Points on a hilly landscape, in no order, each with its height.
From any point a ball rolls to the lowest of the 2 points nearest to it. It stops when none of these is lower. Distance is the straight distance between rows; heights are no part of it.
K749 (h 287): [-156,-212,-316,-94,-126,104,-58,-305,196,1,80,22,-205,-9,-107,-70,199,-151,85,-38,232,-34,9,142,114,188,102,88,263,268]
K536 (h 777): [-135,-99,263,-70,-81,204,-91,-172,218,139,202,-156,-108,-318,-163,-105,12,6,-78,298,138,142,-36,-142,143,63,256,254,1,117]
K226 (h 625): [-208,148,-35,-32,-72,-199,-106,-46,-71,154,132,-262,103,233,-133,307,-9,-128,119,19,-74,234,-83,-88,500,195,-247,171,-13,-79]
K605 (h 374): [-91,276,175,145,120,293,139,48,-219,-33,37,-516,569,-77,271,393,132,26,55,267,-77,192,-47,-8,9,95,17,318,126,-197]
K154 (h 586): [-72,153,-41,-11,69,-292,81,-41,-368,35,-70,-250,245,237,20,324,-15,-236,-48,-198,-144,161,-135,-33,318,120,-347,115,-70,-223]
K26 (h 623): [-447,-87,194,288,179,107,-164,136,-56,342,-167,21,-122,-7,-6,-119,72,301,222,211,7,202,-233,249,-203,-324,-5,4,154,208]
K500 (h 760): [-96,206,138,155,168,-296,116,-60,-402,8,-74,-355,368,-56,295,110,35,-214,-172,5,-119,-24,-238,-83,98,-348,-340,94,-164,-205]
K732 (h 365): [469,261,-240,-144,-52,363,99,206,366,-195,92,41,330,166,282,270,76,-7,147,-167,-57,-114,434,-154,81,207,24,-108,216,-274]
K83 (h 706): [280,-138,85,-30,-79,-104,-55,58,-79,-58,-181,345,-267,369,-83,196,75,42,-26,-365,4,295,90,473,-56,277,208,60,198,-208]
K203 (h 730): [-185,58,245,168,108,-254,-232,161,-143,266,2,141,-28,213,-226,105,-161,317,102,-69,-321,215,-388,33,95,-84,-118,-240,-330,-165]
K629 (h 702): [-262,206,252,2,-147,-108,-27,-337,-253,-201,-28,-165,-25,-177,-299,-84,-96,-94,-229,75,-6,-48,33,-184,207,-287,-184,171,-10,109]
K59 (h 829): [-45,106,83,55,58,124,-452,-12,229,-61,320,-158,127,-200,11,85,60,166,-182,432,-55,-149,-147,-233,117,1,-123,-199,-262,135]
K232 (h 768): [275,18,6,104,80,43,-244,217,124,-6,246,67,144,159,15,415,38,269,44,-5,-219,267,-238,191,-13,530,231,-26,-215,-225]
K177 (h 442): [-181,318,-114,-2,-31,-268,-151,-123,-240,-235,-34,-55,82,285,-208,39,10,-139,-93,-26,-48,-440,29,-183,74,-241,-401,-149,-215,298]
K640 (h 532): [453,-68,-75,77,-136,-189,431,156,-155,-176,-290,15,20,-437,334,-95,-123,-126,-238,-167,205,-206,128,-77,-477,-48,287,-56,-231,15]
K419 (h 627): [251,-335,-156,-85,-91,-368,482,35,36,232,-137,-48,-316,-137,125,-368,-22,-438,210,-261,168,62,245,-39,-77,-13,346,358,-15,26]
K780 (h 366): [-69,-148,-293,-84,16,268,-98,-355,268,-18,169,45,-144,215,-17,172,381,-119,21,-143,231,26,72,312,237,354,92,130,476,-42]
K136 (h 662): [-18,-6,-5,-104,184,-124,255,-261,-22,199,341,-410,97,-147,290,-20,76,-191,-231,11,-45,184,7,44,176,3,-146,298,130,-386]
K27 (h 650): [-483,-104,256,225,118,350,-136,24,-73,374,38,-136,17,-24,-26,6,117,275,182,392,62,289,-179,319,-79,16,192,173,286,107]
K160 (h 719): [179,-50,63,-10,127,297,-14,257,216,97,183,-36,158,-147,128,9,36,187,51,163,-98,164,-43,70,-185,164,233,-14,7,-40]
K542 (h 584): [258,-244,174,14,-71,-444,453,91,-160,176,-144,-6,-282,-87,133,-208,-121,-360,43,-287,3,145,90,186,-214,134,439,528,-57,-165]
K393 (h 812): [452,-122,-391,-58,-257,-281,328,-196,111,-219,205,-131,-292,15,278,23,118,-476,-42,-78,280,-72,239,-121,81,272,303,308,-108,-79]
K171 (h 145): [-397,135,323,97,41,43,-233,41,-43,299,111,-176,-18,117,-184,117,-76,70,191,204,-141,264,-143,-114,291,-217,-236,147,-51,-109]
K181 (h 575): [549,-159,-161,38,-210,-94,311,166,66,-206,35,77,-201,-373,369,-99,-62,-29,-308,-50,220,-180,164,10,-448,151,417,-93,-240,-11]
K386 (h 537): [199,17,-23,-93,-296,-351,49,-292,-418,-548,-71,64,-194,-82,-55,115,-106,-34,-440,-148,138,-9,-76,221,-93,337,119,164,-150,63]
K46 (h 479): [-134,125,-74,-35,135,40,324,-59,-327,-82,-314,38,291,216,190,-40,107,-217,5,-248,-44,-112,222,23,-97,-351,-338,5,488,-201]
K291 (h 522): [123,166,435,-7,-177,280,-156,98,112,-265,-150,66,-51,-381,-330,-152,-313,73,-158,293,-9,-81,67,-557,-197,-358,25,-25,-182,137]
K645 (h 649): [-96,25,-101,-274,-233,306,29,-112,134,-290,-145,312,111,140,-236,2,-59,-2,49,-22,97,-79,280,-4,13,200,-19,7,337,125]
K221 (h 865): [109,-269,-134,-110,-104,-4,101,-60,382,186,297,-217,-204,-169,2,-150,134,-286,218,143,188,64,47,-161,198,225,350,306,-111,184]
K736 (h 640): [196,-234,-179,14,57,244,17,189,258,-10,-82,247,-136,-268,214,-304,91,102,-11,-17,109,-206,105,108,-376,-78,227,-352,120,164]
K878 (h 626): [-61,-180,6,-26,-128,-204,19,-335,-183,-41,78,-47,-274,-110,-58,-72,51,-85,-254,-89,168,196,-153,345,24,221,224,336,51,116]
K923 (h 541): [-276,178,18,268,-216,-53,-235,335,-106,290,-257,-190,-103,143,-233,406,-108,154,409,135,120,174,-153,87,138,83,23,109,-144,143]
K208 (h 619): [382,-297,-51,-97,-320,3,314,37,86,-205,-49,185,-241,-383,145,-240,-86,-63,-142,60,276,-113,250,12,-405,121,511,121,-69,179]
K224 (h 692): [95,4,259,109,191,242,-209,261,-84,-88,14,43,281,-126,94,167,-105,437,-87,274,-174,228,-153,160,-310,183,163,-134,-133,-135]
K841 (h 565): [-100,-41,7,2,139,-69,-224,-272,-256,-104,116,-19,-73,-15,29,-56,118,249,-294,-9,-54,11,-222,343,0,98,-146,-199,84,-26]
K88 (h 526): [66,-124,-55,229,358,-98,-299,142,62,190,93,248,-65,27,102,-118,156,320,-9,-68,-205,-88,-342,196,-208,-108,-40,-446,-110,-118]
K863 (h 188): [-171,-202,-512,-30,-52,152,38,-401,223,-27,11,94,-334,7,-2,-222,335,-228,52,-185,320,-295,139,191,19,16,57,-120,447,209]
K436 (h 585): [-328,201,51,264,246,-16,-162,238,-253,-3,-105,81,260,216,205,137,134,196,30,93,-180,-121,-175,47,-225,-305,-303,-177,-78,-37]
K872 (h 743): [233,74,118,-135,-35,290,-96,142,131,-100,249,-77,220,4,29,272,-32,182,-22,196,-160,215,-5,57,24,370,243,175,-16,-119]
K509 (h 540): [41,-175,110,72,9,-326,418,162,-299,229,-448,-46,-121,-111,57,-225,-161,-186,122,-368,49,196,41,191,-252,-120,246,270,73,8]
K894 (h 710): [-97,23,370,-38,159,-24,-332,-13,-112,176,220,150,57,198,-141,61,-148,379,-130,76,-374,265,-329,51,252,32,-199,-132,-218,-244]
K556 (h 429): [149,-23,-63,62,99,-173,277,-139,-201,5,28,-166,-75,-296,370,-187,9,-52,-321,-66,44,-53,12,124,-221,-66,8,8,59,-163]
K397 (h 661): [-207,85,-96,83,151,80,-193,-77,46,109,272,-324,215,135,106,247,139,15,123,215,-83,213,-170,54,247,192,-184,101,99,-122]
K987 (h 839): [338,-220,-265,-132,-224,-38,218,-179,298,-85,425,-220,-219,-94,189,111,179,-340,27,180,165,2,126,-7,151,340,480,371,-63,-16]
K286 (h 488): [107,-161,-197,148,126,-235,-275,147,140,144,38,201,-170,20,-158,-14,40,206,111,-73,-85,-90,-350,32,-54,131,72,-419,-331,173]
K415 (h 587): [-75,-52,-79,-86,-215,-191,122,-366,-289,-317,-93,-147,-84,-149,-51,81,-55,-176,-310,-18,177,84,12,119,-1,205,106,288,13,116]
K214 (h 485): [109,32,-149,-54,-62,-195,-89,-362,-451,-411,-79,88,-205,70,-75,73,28,72,-385,-328,93,-64,-22,404,-80,258,-57,-130,25,42]
K238 (h 546): [30,116,155,-44,15,-434,272,-33,-408,199,-109,-285,174,61,41,135,-146,-253,-96,-247,-136,249,-115,-41,261,-7,-175,351,-138,-313]
K217 (h 371): [-143,40,-246,68,64,-88,167,-172,-313,-206,-309,-96,-25,17,84,-42,99,-140,-62,-232,125,-112,64,208,-194,-110,-116,-109,260,85]
K111 (h 641): [-498,-41,241,-27,-140,103,62,-239,-139,52,-270,23,-86,11,-343,-183,-160,-14,74,10,36,148,83,39,66,-254,2,211,299,174]
K641 (h 480): [163,-65,-116,32,-5,-84,315,63,-60,-39,-132,-27,-111,-390,267,-331,-50,-4,-213,-72,97,-155,130,39,-415,-244,106,-97,48,47]
K673 (h 660): [64,-81,0,128,-180,-42,-438,-66,208,-26,56,25,-348,-164,-343,-24,-12,35,110,241,192,-104,-134,-397,164,82,72,-103,-423,437]
K989 (h 294): [129,-32,-196,-180,-60,-371,-72,-195,-247,-97,51,261,-259,267,-274,-143,-77,58,-63,-392,-109,-141,23,167,194,71,-151,-210,-148,61]
K789 (h 380): [-234,271,-126,41,-38,-294,-41,28,-10,-86,15,-49,51,274,-184,-56,141,-359,122,-116,-14,-419,67,-459,263,-499,-436,0,-340,330]
K856 (h 474): [-343,254,0,-24,27,286,-156,-257,-203,-387,-20,-55,359,31,47,220,82,173,-302,216,40,-141,35,152,-132,215,-262,-64,308,-41]
K522 (h 734): [363,-198,105,-251,-75,187,12,-17,378,136,469,31,-77,-402,135,-138,-47,98,-260,280,34,-56,-31,-209,97,101,236,-87,-244,-14]
K535 (h 811): [46,135,-167,144,112,119,-398,100,265,-54,284,-165,207,-115,95,292,110,229,-51,339,-89,-140,-264,-72,28,319,12,-260,-322,36]
K777 (h 231): [-255,172,148,7,124,-215,-127,74,18,171,204,-165,113,174,-64,34,1,-130,80,91,-262,39,-111,-290,333,-349,-381,88,-127,-54]
K172 (h 580): [-201,165,163,387,-236,-173,-329,144,-278,144,-189,-253,-288,-186,-244,370,-94,147,89,191,216,110,-290,-11,-5,101,77,94,-315,229]
K730 (h 786): [543,-62,-245,-43,-220,-404,418,-2,-75,-179,56,13,-188,72,285,192,-19,-333,-162,-242,148,-47,156,-80,50,205,136,205,-181,-270]
K909 (h 301): [-54,169,63,159,179,113,31,79,-167,-109,14,-339,437,-217,318,202,78,54,-142,303,-48,57,-125,-20,-183,7,-81,16,-53,-167]
K408 (h 368): [137,0,-41,158,271,-101,3,-18,-204,-53,68,-279,111,-228,350,109,123,62,-269,58,-14,61,-189,160,-156,71,13,-36,-93,-210]
K237 (h 419): [263,272,-175,-142,121,274,-70,291,374,-103,105,194,393,301,82,151,-13,83,200,-53,-194,-223,198,-223,47,95,-219,-277,68,-162]
K361 (h 620): [63,-16,67,334,-303,-146,-414,33,-69,38,29,-150,-424,-194,-380,201,-105,48,162,180,260,113,-250,-276,131,271,215,161,-503,327]
K822 (h 748): [189,-134,309,-110,-153,189,-265,-153,242,-6,306,-65,-183,-472,-184,-35,-4,81,-199,352,147,13,-130,-260,112,169,273,70,-311,165]
K957 (h 300): [-186,7,-356,-93,-31,40,142,-215,-28,-190,-154,40,-53,78,-8,-231,145,-216,-10,-156,132,-307,226,81,-49,-129,-127,-138,341,165]
K115 (h 498): [10,75,271,-45,39,-71,145,144,-224,131,-59,-230,232,-46,53,152,-126,-81,-39,1,-106,307,-36,-83,94,40,-4,273,-71,-262]
K487 (h 441): [131,-157,-253,56,-24,64,-311,167,260,60,-16,236,-91,155,-121,121,111,145,244,-58,50,-19,-141,107,-16,387,131,-222,-78,238]
K875 (h 539): [-233,82,-333,235,141,23,-138,270,251,42,-131,63,85,241,65,23,188,-107,365,13,-33,-245,-39,-80,-92,-157,-133,-224,69,280]
K896 (h 862): [51,14,114,-115,311,283,-110,200,357,78,356,137,277,-21,200,-118,20,236,29,288,-305,-37,-25,-148,16,-239,-179,-237,-30,-179]
K362 (h 246): [-519,165,-275,228,-66,204,-295,-64,-39,-69,-143,-4,61,258,-59,238,144,150,205,128,200,-127,-123,312,-69,188,-157,-44,312,337]
K950 (h 423): [-165,38,176,-118,-200,-62,-27,-120,-76,-211,-193,223,-141,-45,-385,-297,-201,17,-47,-34,-11,-212,260,-197,-16,-416,-74,-101,-74,337]
K824 (h 669): [288,-231,-180,132,157,-35,37,55,135,115,29,118,-227,-151,208,-172,177,102,-56,-197,86,-43,7,193,-238,2,176,-233,38,-122]
K380 (h 375): [125,48,87,6,95,-49,159,53,-341,-165,-243,155,185,-94,226,-77,-82,152,-233,-152,-96,-45,82,130,-317,-156,-143,-199,156,-245]
K143 (h 697): [208,-18,-96,-37,153,-192,121,-183,77,90,478,-250,0,-196,369,-139,30,-3,-335,33,-79,-44,-63,-47,156,-5,-168,-42,-115,-374]
K355 (h 436): [44,20,-659,31,59,-328,-34,-87,42,-117,-19,10,-162,286,-13,-108,193,-339,133,-199,110,-463,46,-150,87,-1,-242,-267,-126,237]
K414 (h 680): [17,-76,8,-165,-41,340,50,174,135,-102,-261,311,37,126,-95,-35,-96,54,139,-123,41,89,189,158,-188,144,92,-36,327,83]
K753 (h 167): [-464,-17,-273,266,73,16,-172,-124,-83,48,-142,-238,-95,97,48,89,182,-36,168,65,172,-11,-170,264,-43,42,-107,-33,227,248]
K102 (h 487): [-340,354,137,62,-136,-155,-225,69,-214,-77,-119,43,84,365,-279,168,-61,-6,41,-45,-51,-232,-24,-200,181,-316,-435,-39,-136,219]
K383 (h 724): [60,-23,-96,13,113,-364,-31,-214,123,126,461,-352,-44,-338,205,-193,31,-122,-219,85,-103,-99,-191,-198,241,-146,-158,-3,-348,-114]
K402 (h 336): [-564,257,-266,117,50,124,-240,-302,98,-163,191,-373,187,52,53,160,245,-216,-68,326,105,-262,-54,-119,140,-75,-338,18,122,201]
K519 (h 293): [336,-217,-58,-217,-202,-283,4,-41,-93,-133,-117,516,-341,-40,-318,-240,-254,193,38,-275,31,-158,53,-6,-34,20,218,-251,-337,235]
K358 (h 597): [-257,-21,164,245,86,-164,-46,142,-130,185,-205,-87,-84,-134,22,-177,-12,96,51,61,-55,93,-164,47,-185,-351,-13,15,-65,158]
K870 (h 440): [-103,181,343,101,159,182,196,234,-116,243,-3,-395,494,-14,144,167,-22,-105,197,236,-184,213,27,-251,115,-207,-22,306,70,-266]
K581 (h 524): [-214,97,-122,-34,107,151,-198,-240,-274,-236,-85,108,45,234,-46,48,135,174,-221,-56,57,-137,41,320,-111,135,-255,-197,339,-17]
K520 (h 689): [140,-72,-64,150,-108,63,-402,147,466,179,207,-65,-144,-143,-237,13,33,6,319,305,70,-63,-116,-460,221,134,223,-122,-476,347]
K893 (h 499): [77,-41,412,-441,-175,290,-42,-118,157,-133,1,346,-70,-44,-359,-152,-371,242,-148,113,-101,40,64,-210,97,-78,14,-69,-132,-4]
K690 (h 673): [-534,142,356,103,-128,105,-154,-365,-227,-106,-81,-70,-63,-39,-454,-77,-151,118,-161,148,8,24,-14,-75,155,-322,-158,137,216,139]
K58 (h 790): [-324,-77,186,-81,-103,166,18,-272,183,95,135,-240,-20,-251,-255,-126,-79,-181,-59,239,91,90,103,-252,290,-144,29,316,167,-13]
K886 (h 684): [137,-160,147,-167,-84,-56,41,-156,-128,-59,70,194,-191,187,-46,83,20,-10,-197,-203,-40,313,56,391,105,260,142,233,244,-266]
K169 (h 388): [40,62,-376,139,26,180,-196,64,167,-133,-74,26,-20,210,35,264,219,14,183,-114,138,-73,39,163,-62,352,20,-185,152,122]
K843 (h 519): [-169,-31,60,-46,146,52,415,-40,-175,128,-187,-67,112,14,170,-245,55,-227,29,-175,-37,106,206,70,-99,-383,-139,164,506,-250]
K382 (h 630): [291,-127,216,-75,-95,-147,303,155,4,59,73,-121,-167,-279,134,-120,-103,-162,-96,30,36,160,109,138,-166,211,445,382,-118,-92]
K675 (h 720): [256,-51,77,-24,-165,277,-285,41,434,-13,250,-56,-57,-379,-173,34,-13,58,63,454,142,-53,-12,-455,115,220,352,20,-363,268]
K744 (h 555): [-142,90,45,226,407,-75,-218,273,30,77,176,237,186,192,143,-1,142,296,-2,60,-373,-62,-299,22,-121,-234,-214,-310,-238,-206]
K205 (h 359): [348,-62,-90,-81,-19,-349,67,-194,-190,-26,141,253,-227,132,-23,-126,-72,149,-252,-486,-167,-87,35,192,114,26,-115,-274,-73,-344]
K373 (h 496): [-157,-4,-494,92,59,-92,-210,74,366,-24,16,39,-74,177,12,-142,221,-241,292,50,83,-434,26,-248,18,-121,-170,-256,-125,415]
K458 (h 614): [-137,183,-87,-193,-174,162,-172,-28,156,-177,-26,108,218,241,-124,111,-30,-73,124,95,31,-172,138,-108,136,224,-247,-83,126,121]
K432 (h 253): [-483,67,-307,143,42,-84,-88,-208,44,101,19,-298,-73,126,56,6,213,-270,150,111,95,-90,-95,-16,211,-159,-285,71,98,247]
K502 (h 733): [-162,218,122,66,44,-410,70,-230,-411,-72,-94,-327,86,-84,-44,-16,-92,-201,-182,-101,-68,-93,-87,-148,178,-375,-324,109,-128,32]
K970 (h 335): [21,-244,346,-245,161,78,-144,-73,123,352,125,265,-218,58,-206,-220,-145,326,58,-16,-233,151,-270,105,168,-211,-32,-179,-143,49]
K14 (h 571): [-130,-113,284,-270,-53,211,180,104,159,133,-288,275,-55,87,-229,-373,-319,15,254,-48,-148,142,152,-114,-55,-431,-35,15,107,82]
K20 (h 593): [-38,-77,80,-3,162,33,387,154,16,312,68,-314,121,50,122,-16,43,-330,262,-109,-70,336,121,72,101,71,155,415,290,-266]
K199 (h 557): [-124,-124,101,33,219,-62,209,22,-137,324,-79,-130,-1,59,53,-171,46,-134,147,-143,-91,313,17,208,-8,-86,-24,237,319,-255]
K185 (h 306): [291,113,-90,-129,-84,377,157,87,202,-261,28,132,157,-3,279,104,49,57,-147,-76,64,-107,437,-58,-106,109,-28,-227,298,-282]
K176 (h 705): [314,-87,-98,-97,-113,112,63,205,95,-147,-320,452,-138,243,-100,62,-8,12,153,-381,99,123,283,223,-147,219,194,-55,187,-32]
K193 (h 668): [67,132,188,71,86,217,-259,294,-121,-226,-209,302,306,100,10,250,-148,457,-94,93,-121,23,-72,132,-342,239,-35,-292,-45,-78]
K769 (h 753): [415,-70,-18,-45,-194,-571,305,-59,-192,-26,-12,27,-171,-203,105,-9,-216,-173,-181,-259,1,20,-9,-86,-8,164,192,282,-432,-130]
K30 (h 574): [-121,84,-308,126,120,295,-62,215,325,-98,-161,43,222,-18,192,-89,239,-108,257,107,81,-280,154,-92,-326,-177,-66,-226,277,243]
K729 (h 426): [29,151,169,-94,-5,90,291,186,-276,-188,-371,122,409,41,169,64,-134,-64,-72,-62,-37,-93,182,-97,-239,-269,-193,-39,208,-161]
K64 (h 210): [276,-100,-219,-215,-162,-303,-141,-82,-92,-185,38,466,-260,223,-370,-149,-111,134,-66,-294,-29,-361,63,-26,45,176,-33,-404,-315,228]
K236 (h 376): [39,86,-520,8,122,-287,87,-37,159,-40,114,-203,49,140,113,9,147,-407,106,-96,16,-285,8,-262,215,-93,-278,-151,-157,78]
K539 (h 501): [-284,112,30,371,31,81,-45,404,-191,352,-253,-273,12,82,52,384,-5,189,431,136,113,211,-205,287,-187,28,165,136,46,82]
K425 (h 414): [247,-112,-185,-50,134,-143,-86,-13,107,128,202,196,-161,218,16,56,138,72,-81,-332,-105,-1,-28,134,220,178,-119,-302,-36,-404]
K914 (h 387): [187,-335,368,-231,70,189,-60,38,285,345,55,254,-307,-90,-185,-221,-124,199,137,49,-22,176,-212,-17,52,-13,272,-61,-183,163]
K685 (h 732): [15,-232,-27,-410,-234,-26,301,-273,138,139,169,156,-198,-3,-169,-310,-142,-200,31,-90,98,65,215,-182,360,-88,31,193,147,25]
K279 (h 847): [72,124,208,-98,115,170,-188,167,286,58,267,-46,275,-133,12,57,-76,126,-84,316,-199,18,-38,-277,132,-65,-108,-114,-223,-153]
K365 (h 763): [-204,-178,293,-363,-183,160,165,-362,225,150,160,39,-85,-54,-376,-192,-176,-119,-53,99,66,124,160,-257,435,-118,93,384,188,-59]
K409 (h 455): [2,46,-68,264,-39,24,7,314,-115,20,-315,-56,82,89,27,288,19,14,271,-44,74,149,-63,173,-227,219,215,26,-16,149]
K979 (h 700): [-138,-212,-186,-235,-237,-231,325,-315,42,87,-36,25,-290,-78,-231,-438,-53,-390,218,-161,143,-14,272,-178,294,-199,63,266,150,186]
K845 (h 644): [131,215,93,122,195,336,-35,296,-109,-168,-222,172,478,170,177,298,-19,337,60,58,-148,3,50,108,-285,88,-111,-219,184,-240]
K131 (h 309): [-172,156,-184,4,138,-263,76,40,70,36,91,-149,186,186,104,-21,157,-408,110,-69,-141,-220,-34,-317,248,-367,-416,-4,-105,-12]
K897 (h 605): [-336,-212,285,-220,-148,307,223,-75,80,151,-323,226,-185,41,-410,-374,-248,27,170,-40,46,156,118,37,-73,-344,218,201,340,151]
K931 (h 631): [-42,30,129,-97,169,114,431,-35,-62,165,203,-361,270,-60,245,12,69,-202,-47,45,-76,235,174,-7,113,-37,-21,342,303,-468]
K752 (h 305): [192,-75,196,-106,-50,231,312,53,-120,-174,-113,176,23,-177,250,-164,-107,176,-340,-95,28,75,280,176,-396,-60,151,-62,328,-311]
K711 (h 444): [196,-258,226,-351,-112,184,80,-2,108,36,-40,381,-196,-60,-207,-231,-218,191,-51,-71,-47,126,14,129,-83,14,216,-74,3,32]
K485 (h 216): [-455,114,342,144,130,117,-356,181,-34,304,111,94,-73,300,-167,90,-92,372,240,246,-171,224,-261,84,181,-325,-280,14,-80,-53]
K399 (h 722): [370,0,-55,100,-20,-620,284,-21,-290,66,-144,62,-93,-222,158,-89,-169,-26,-209,-452,-80,-105,-111,-34,-242,-68,126,-103,-426,-163]
K627 (h 362): [92,-143,165,-92,-178,-252,-103,-137,-115,-82,-153,292,-273,-176,-386,-406,-254,199,-21,-118,15,-126,40,-30,-27,-276,114,-175,-312,382]
K920 (h 318): [-241,131,-265,182,-156,346,-267,-68,105,-177,-127,32,43,303,-79,358,145,101,246,21,268,23,-33,329,-51,452,97,132,376,298]
K310 (h 606): [144,-36,-248,68,104,464,28,231,350,-100,-171,164,129,-87,212,-114,201,57,178,22,148,-260,276,66,-403,-57,132,-323,347,40]
K413 (h 278): [-241,-82,342,9,207,183,-225,120,291,370,64,174,-90,219,-141,-159,-96,243,266,161,-243,145,-242,-59,135,-387,-100,-99,-105,126]
K980 (h 679): [-323,-5,110,76,183,382,-112,-46,96,157,225,-175,257,71,64,49,123,136,142,306,-68,194,-66,132,83,26,-59,115,291,-87]
K855 (h 615): [-90,289,24,303,290,165,-60,297,-183,26,-154,93,555,316,281,305,122,180,223,104,-266,-52,-120,48,-116,-146,-323,-115,94,-259]
K345 (h 671): [306,-119,110,-129,12,94,329,188,269,169,345,-302,74,-282,235,-125,-29,-135,2,145,-70,58,167,-91,-5,144,400,250,-84,-204]
K649 (h 481): [67,144,275,-82,-230,129,-125,97,-46,-322,-349,261,-64,-168,-393,-107,-348,97,-35,130,42,-183,180,-423,-162,-200,-11,-136,-262,292]
K108 (h 538): [-64,11,299,-416,-131,364,86,44,279,-81,-133,305,73,21,-279,-234,-315,79,59,129,-128,9,251,-249,7,-246,-50,-3,66,9]
K144 (h 788): [245,84,-132,84,172,-31,-213,147,118,38,306,-6,236,18,100,281,53,220,-54,24,-243,66,-209,-9,56,307,-47,-246,-255,-343]
K668 (h 223): [376,-10,-88,54,-9,264,298,181,45,-278,-177,107,31,-191,403,48,56,24,-259,-129,189,-112,387,79,-447,-6,206,-202,200,-237]
K560 (h 430): [109,58,-294,69,71,-209,-18,-155,-319,-301,-218,38,-169,93,0,-44,84,10,-204,-349,87,-324,66,228,-218,-14,-142,-342,26,73]
K323 (h 577): [-288,288,-106,51,-89,227,-120,245,240,-28,-213,94,261,355,-105,141,-33,-25,403,127,48,-228,110,-169,49,-71,-252,-68,117,289]
K97 (h 703): [522,-173,68,-177,-100,281,276,175,394,82,508,-66,-47,-280,364,-75,-29,29,-193,166,-19,-38,198,-136,-76,233,420,23,-83,-120]
K974 (h 422): [127,-49,-217,-85,127,134,-209,-184,171,26,244,47,-113,275,57,139,313,5,-6,-133,68,86,18,226,279,317,-106,-120,214,-215]
K796 (h 567): [-105,122,274,122,42,-65,57,236,-122,44,-310,-46,187,-97,20,14,-96,-74,49,54,-99,-23,-30,-229,-105,-386,-110,-3,-132,62]
K19 (h 666): [36,-197,-205,-145,-191,-317,414,-122,45,108,-58,-172,-173,-86,-18,-279,-19,-510,251,-166,199,46,273,-301,237,-20,119,424,-14,73]
K218 (h 415): [-443,275,-14,60,-64,148,-81,-320,-181,-303,-42,-313,320,-58,-6,309,41,-65,-264,263,148,-105,-60,-34,107,86,-248,63,138,95]
K745 (h 659): [141,-257,28,-132,17,-85,17,-359,-67,107,245,128,-446,93,8,-26,201,11,-197,-205,62,234,-142,481,201,267,182,204,214,-78]
K491 (h 696): [348,-129,-149,179,130,-383,190,174,-55,130,-165,210,-166,-85,118,-223,-33,38,-29,-404,-85,-48,-77,46,-274,-134,169,-308,-163,-221]
K180 (h 686): [-123,-13,178,-2,112,30,-305,-143,-51,131,351,-145,62,57,-54,154,21,209,-120,209,-138,249,-283,99,291,192,-222,35,-77,-131]
K246 (h 503): [170,-145,-25,103,7,-143,303,334,-160,89,-440,50,31,24,48,2,-58,-171,195,-285,33,144,46,81,-275,-4,184,73,31,42]
K698 (h 529): [-175,271,187,22,-80,-107,-102,158,-272,-60,-317,10,182,163,-168,248,-199,93,22,-2,-85,13,-103,-123,6,-77,-190,-70,-172,22]

For each start below, name the point where the ball stops.
K629 => K171
K745 => K863
K144 => K753
K436 => K753
K822 => K409
K143 => K668
K383 => K668
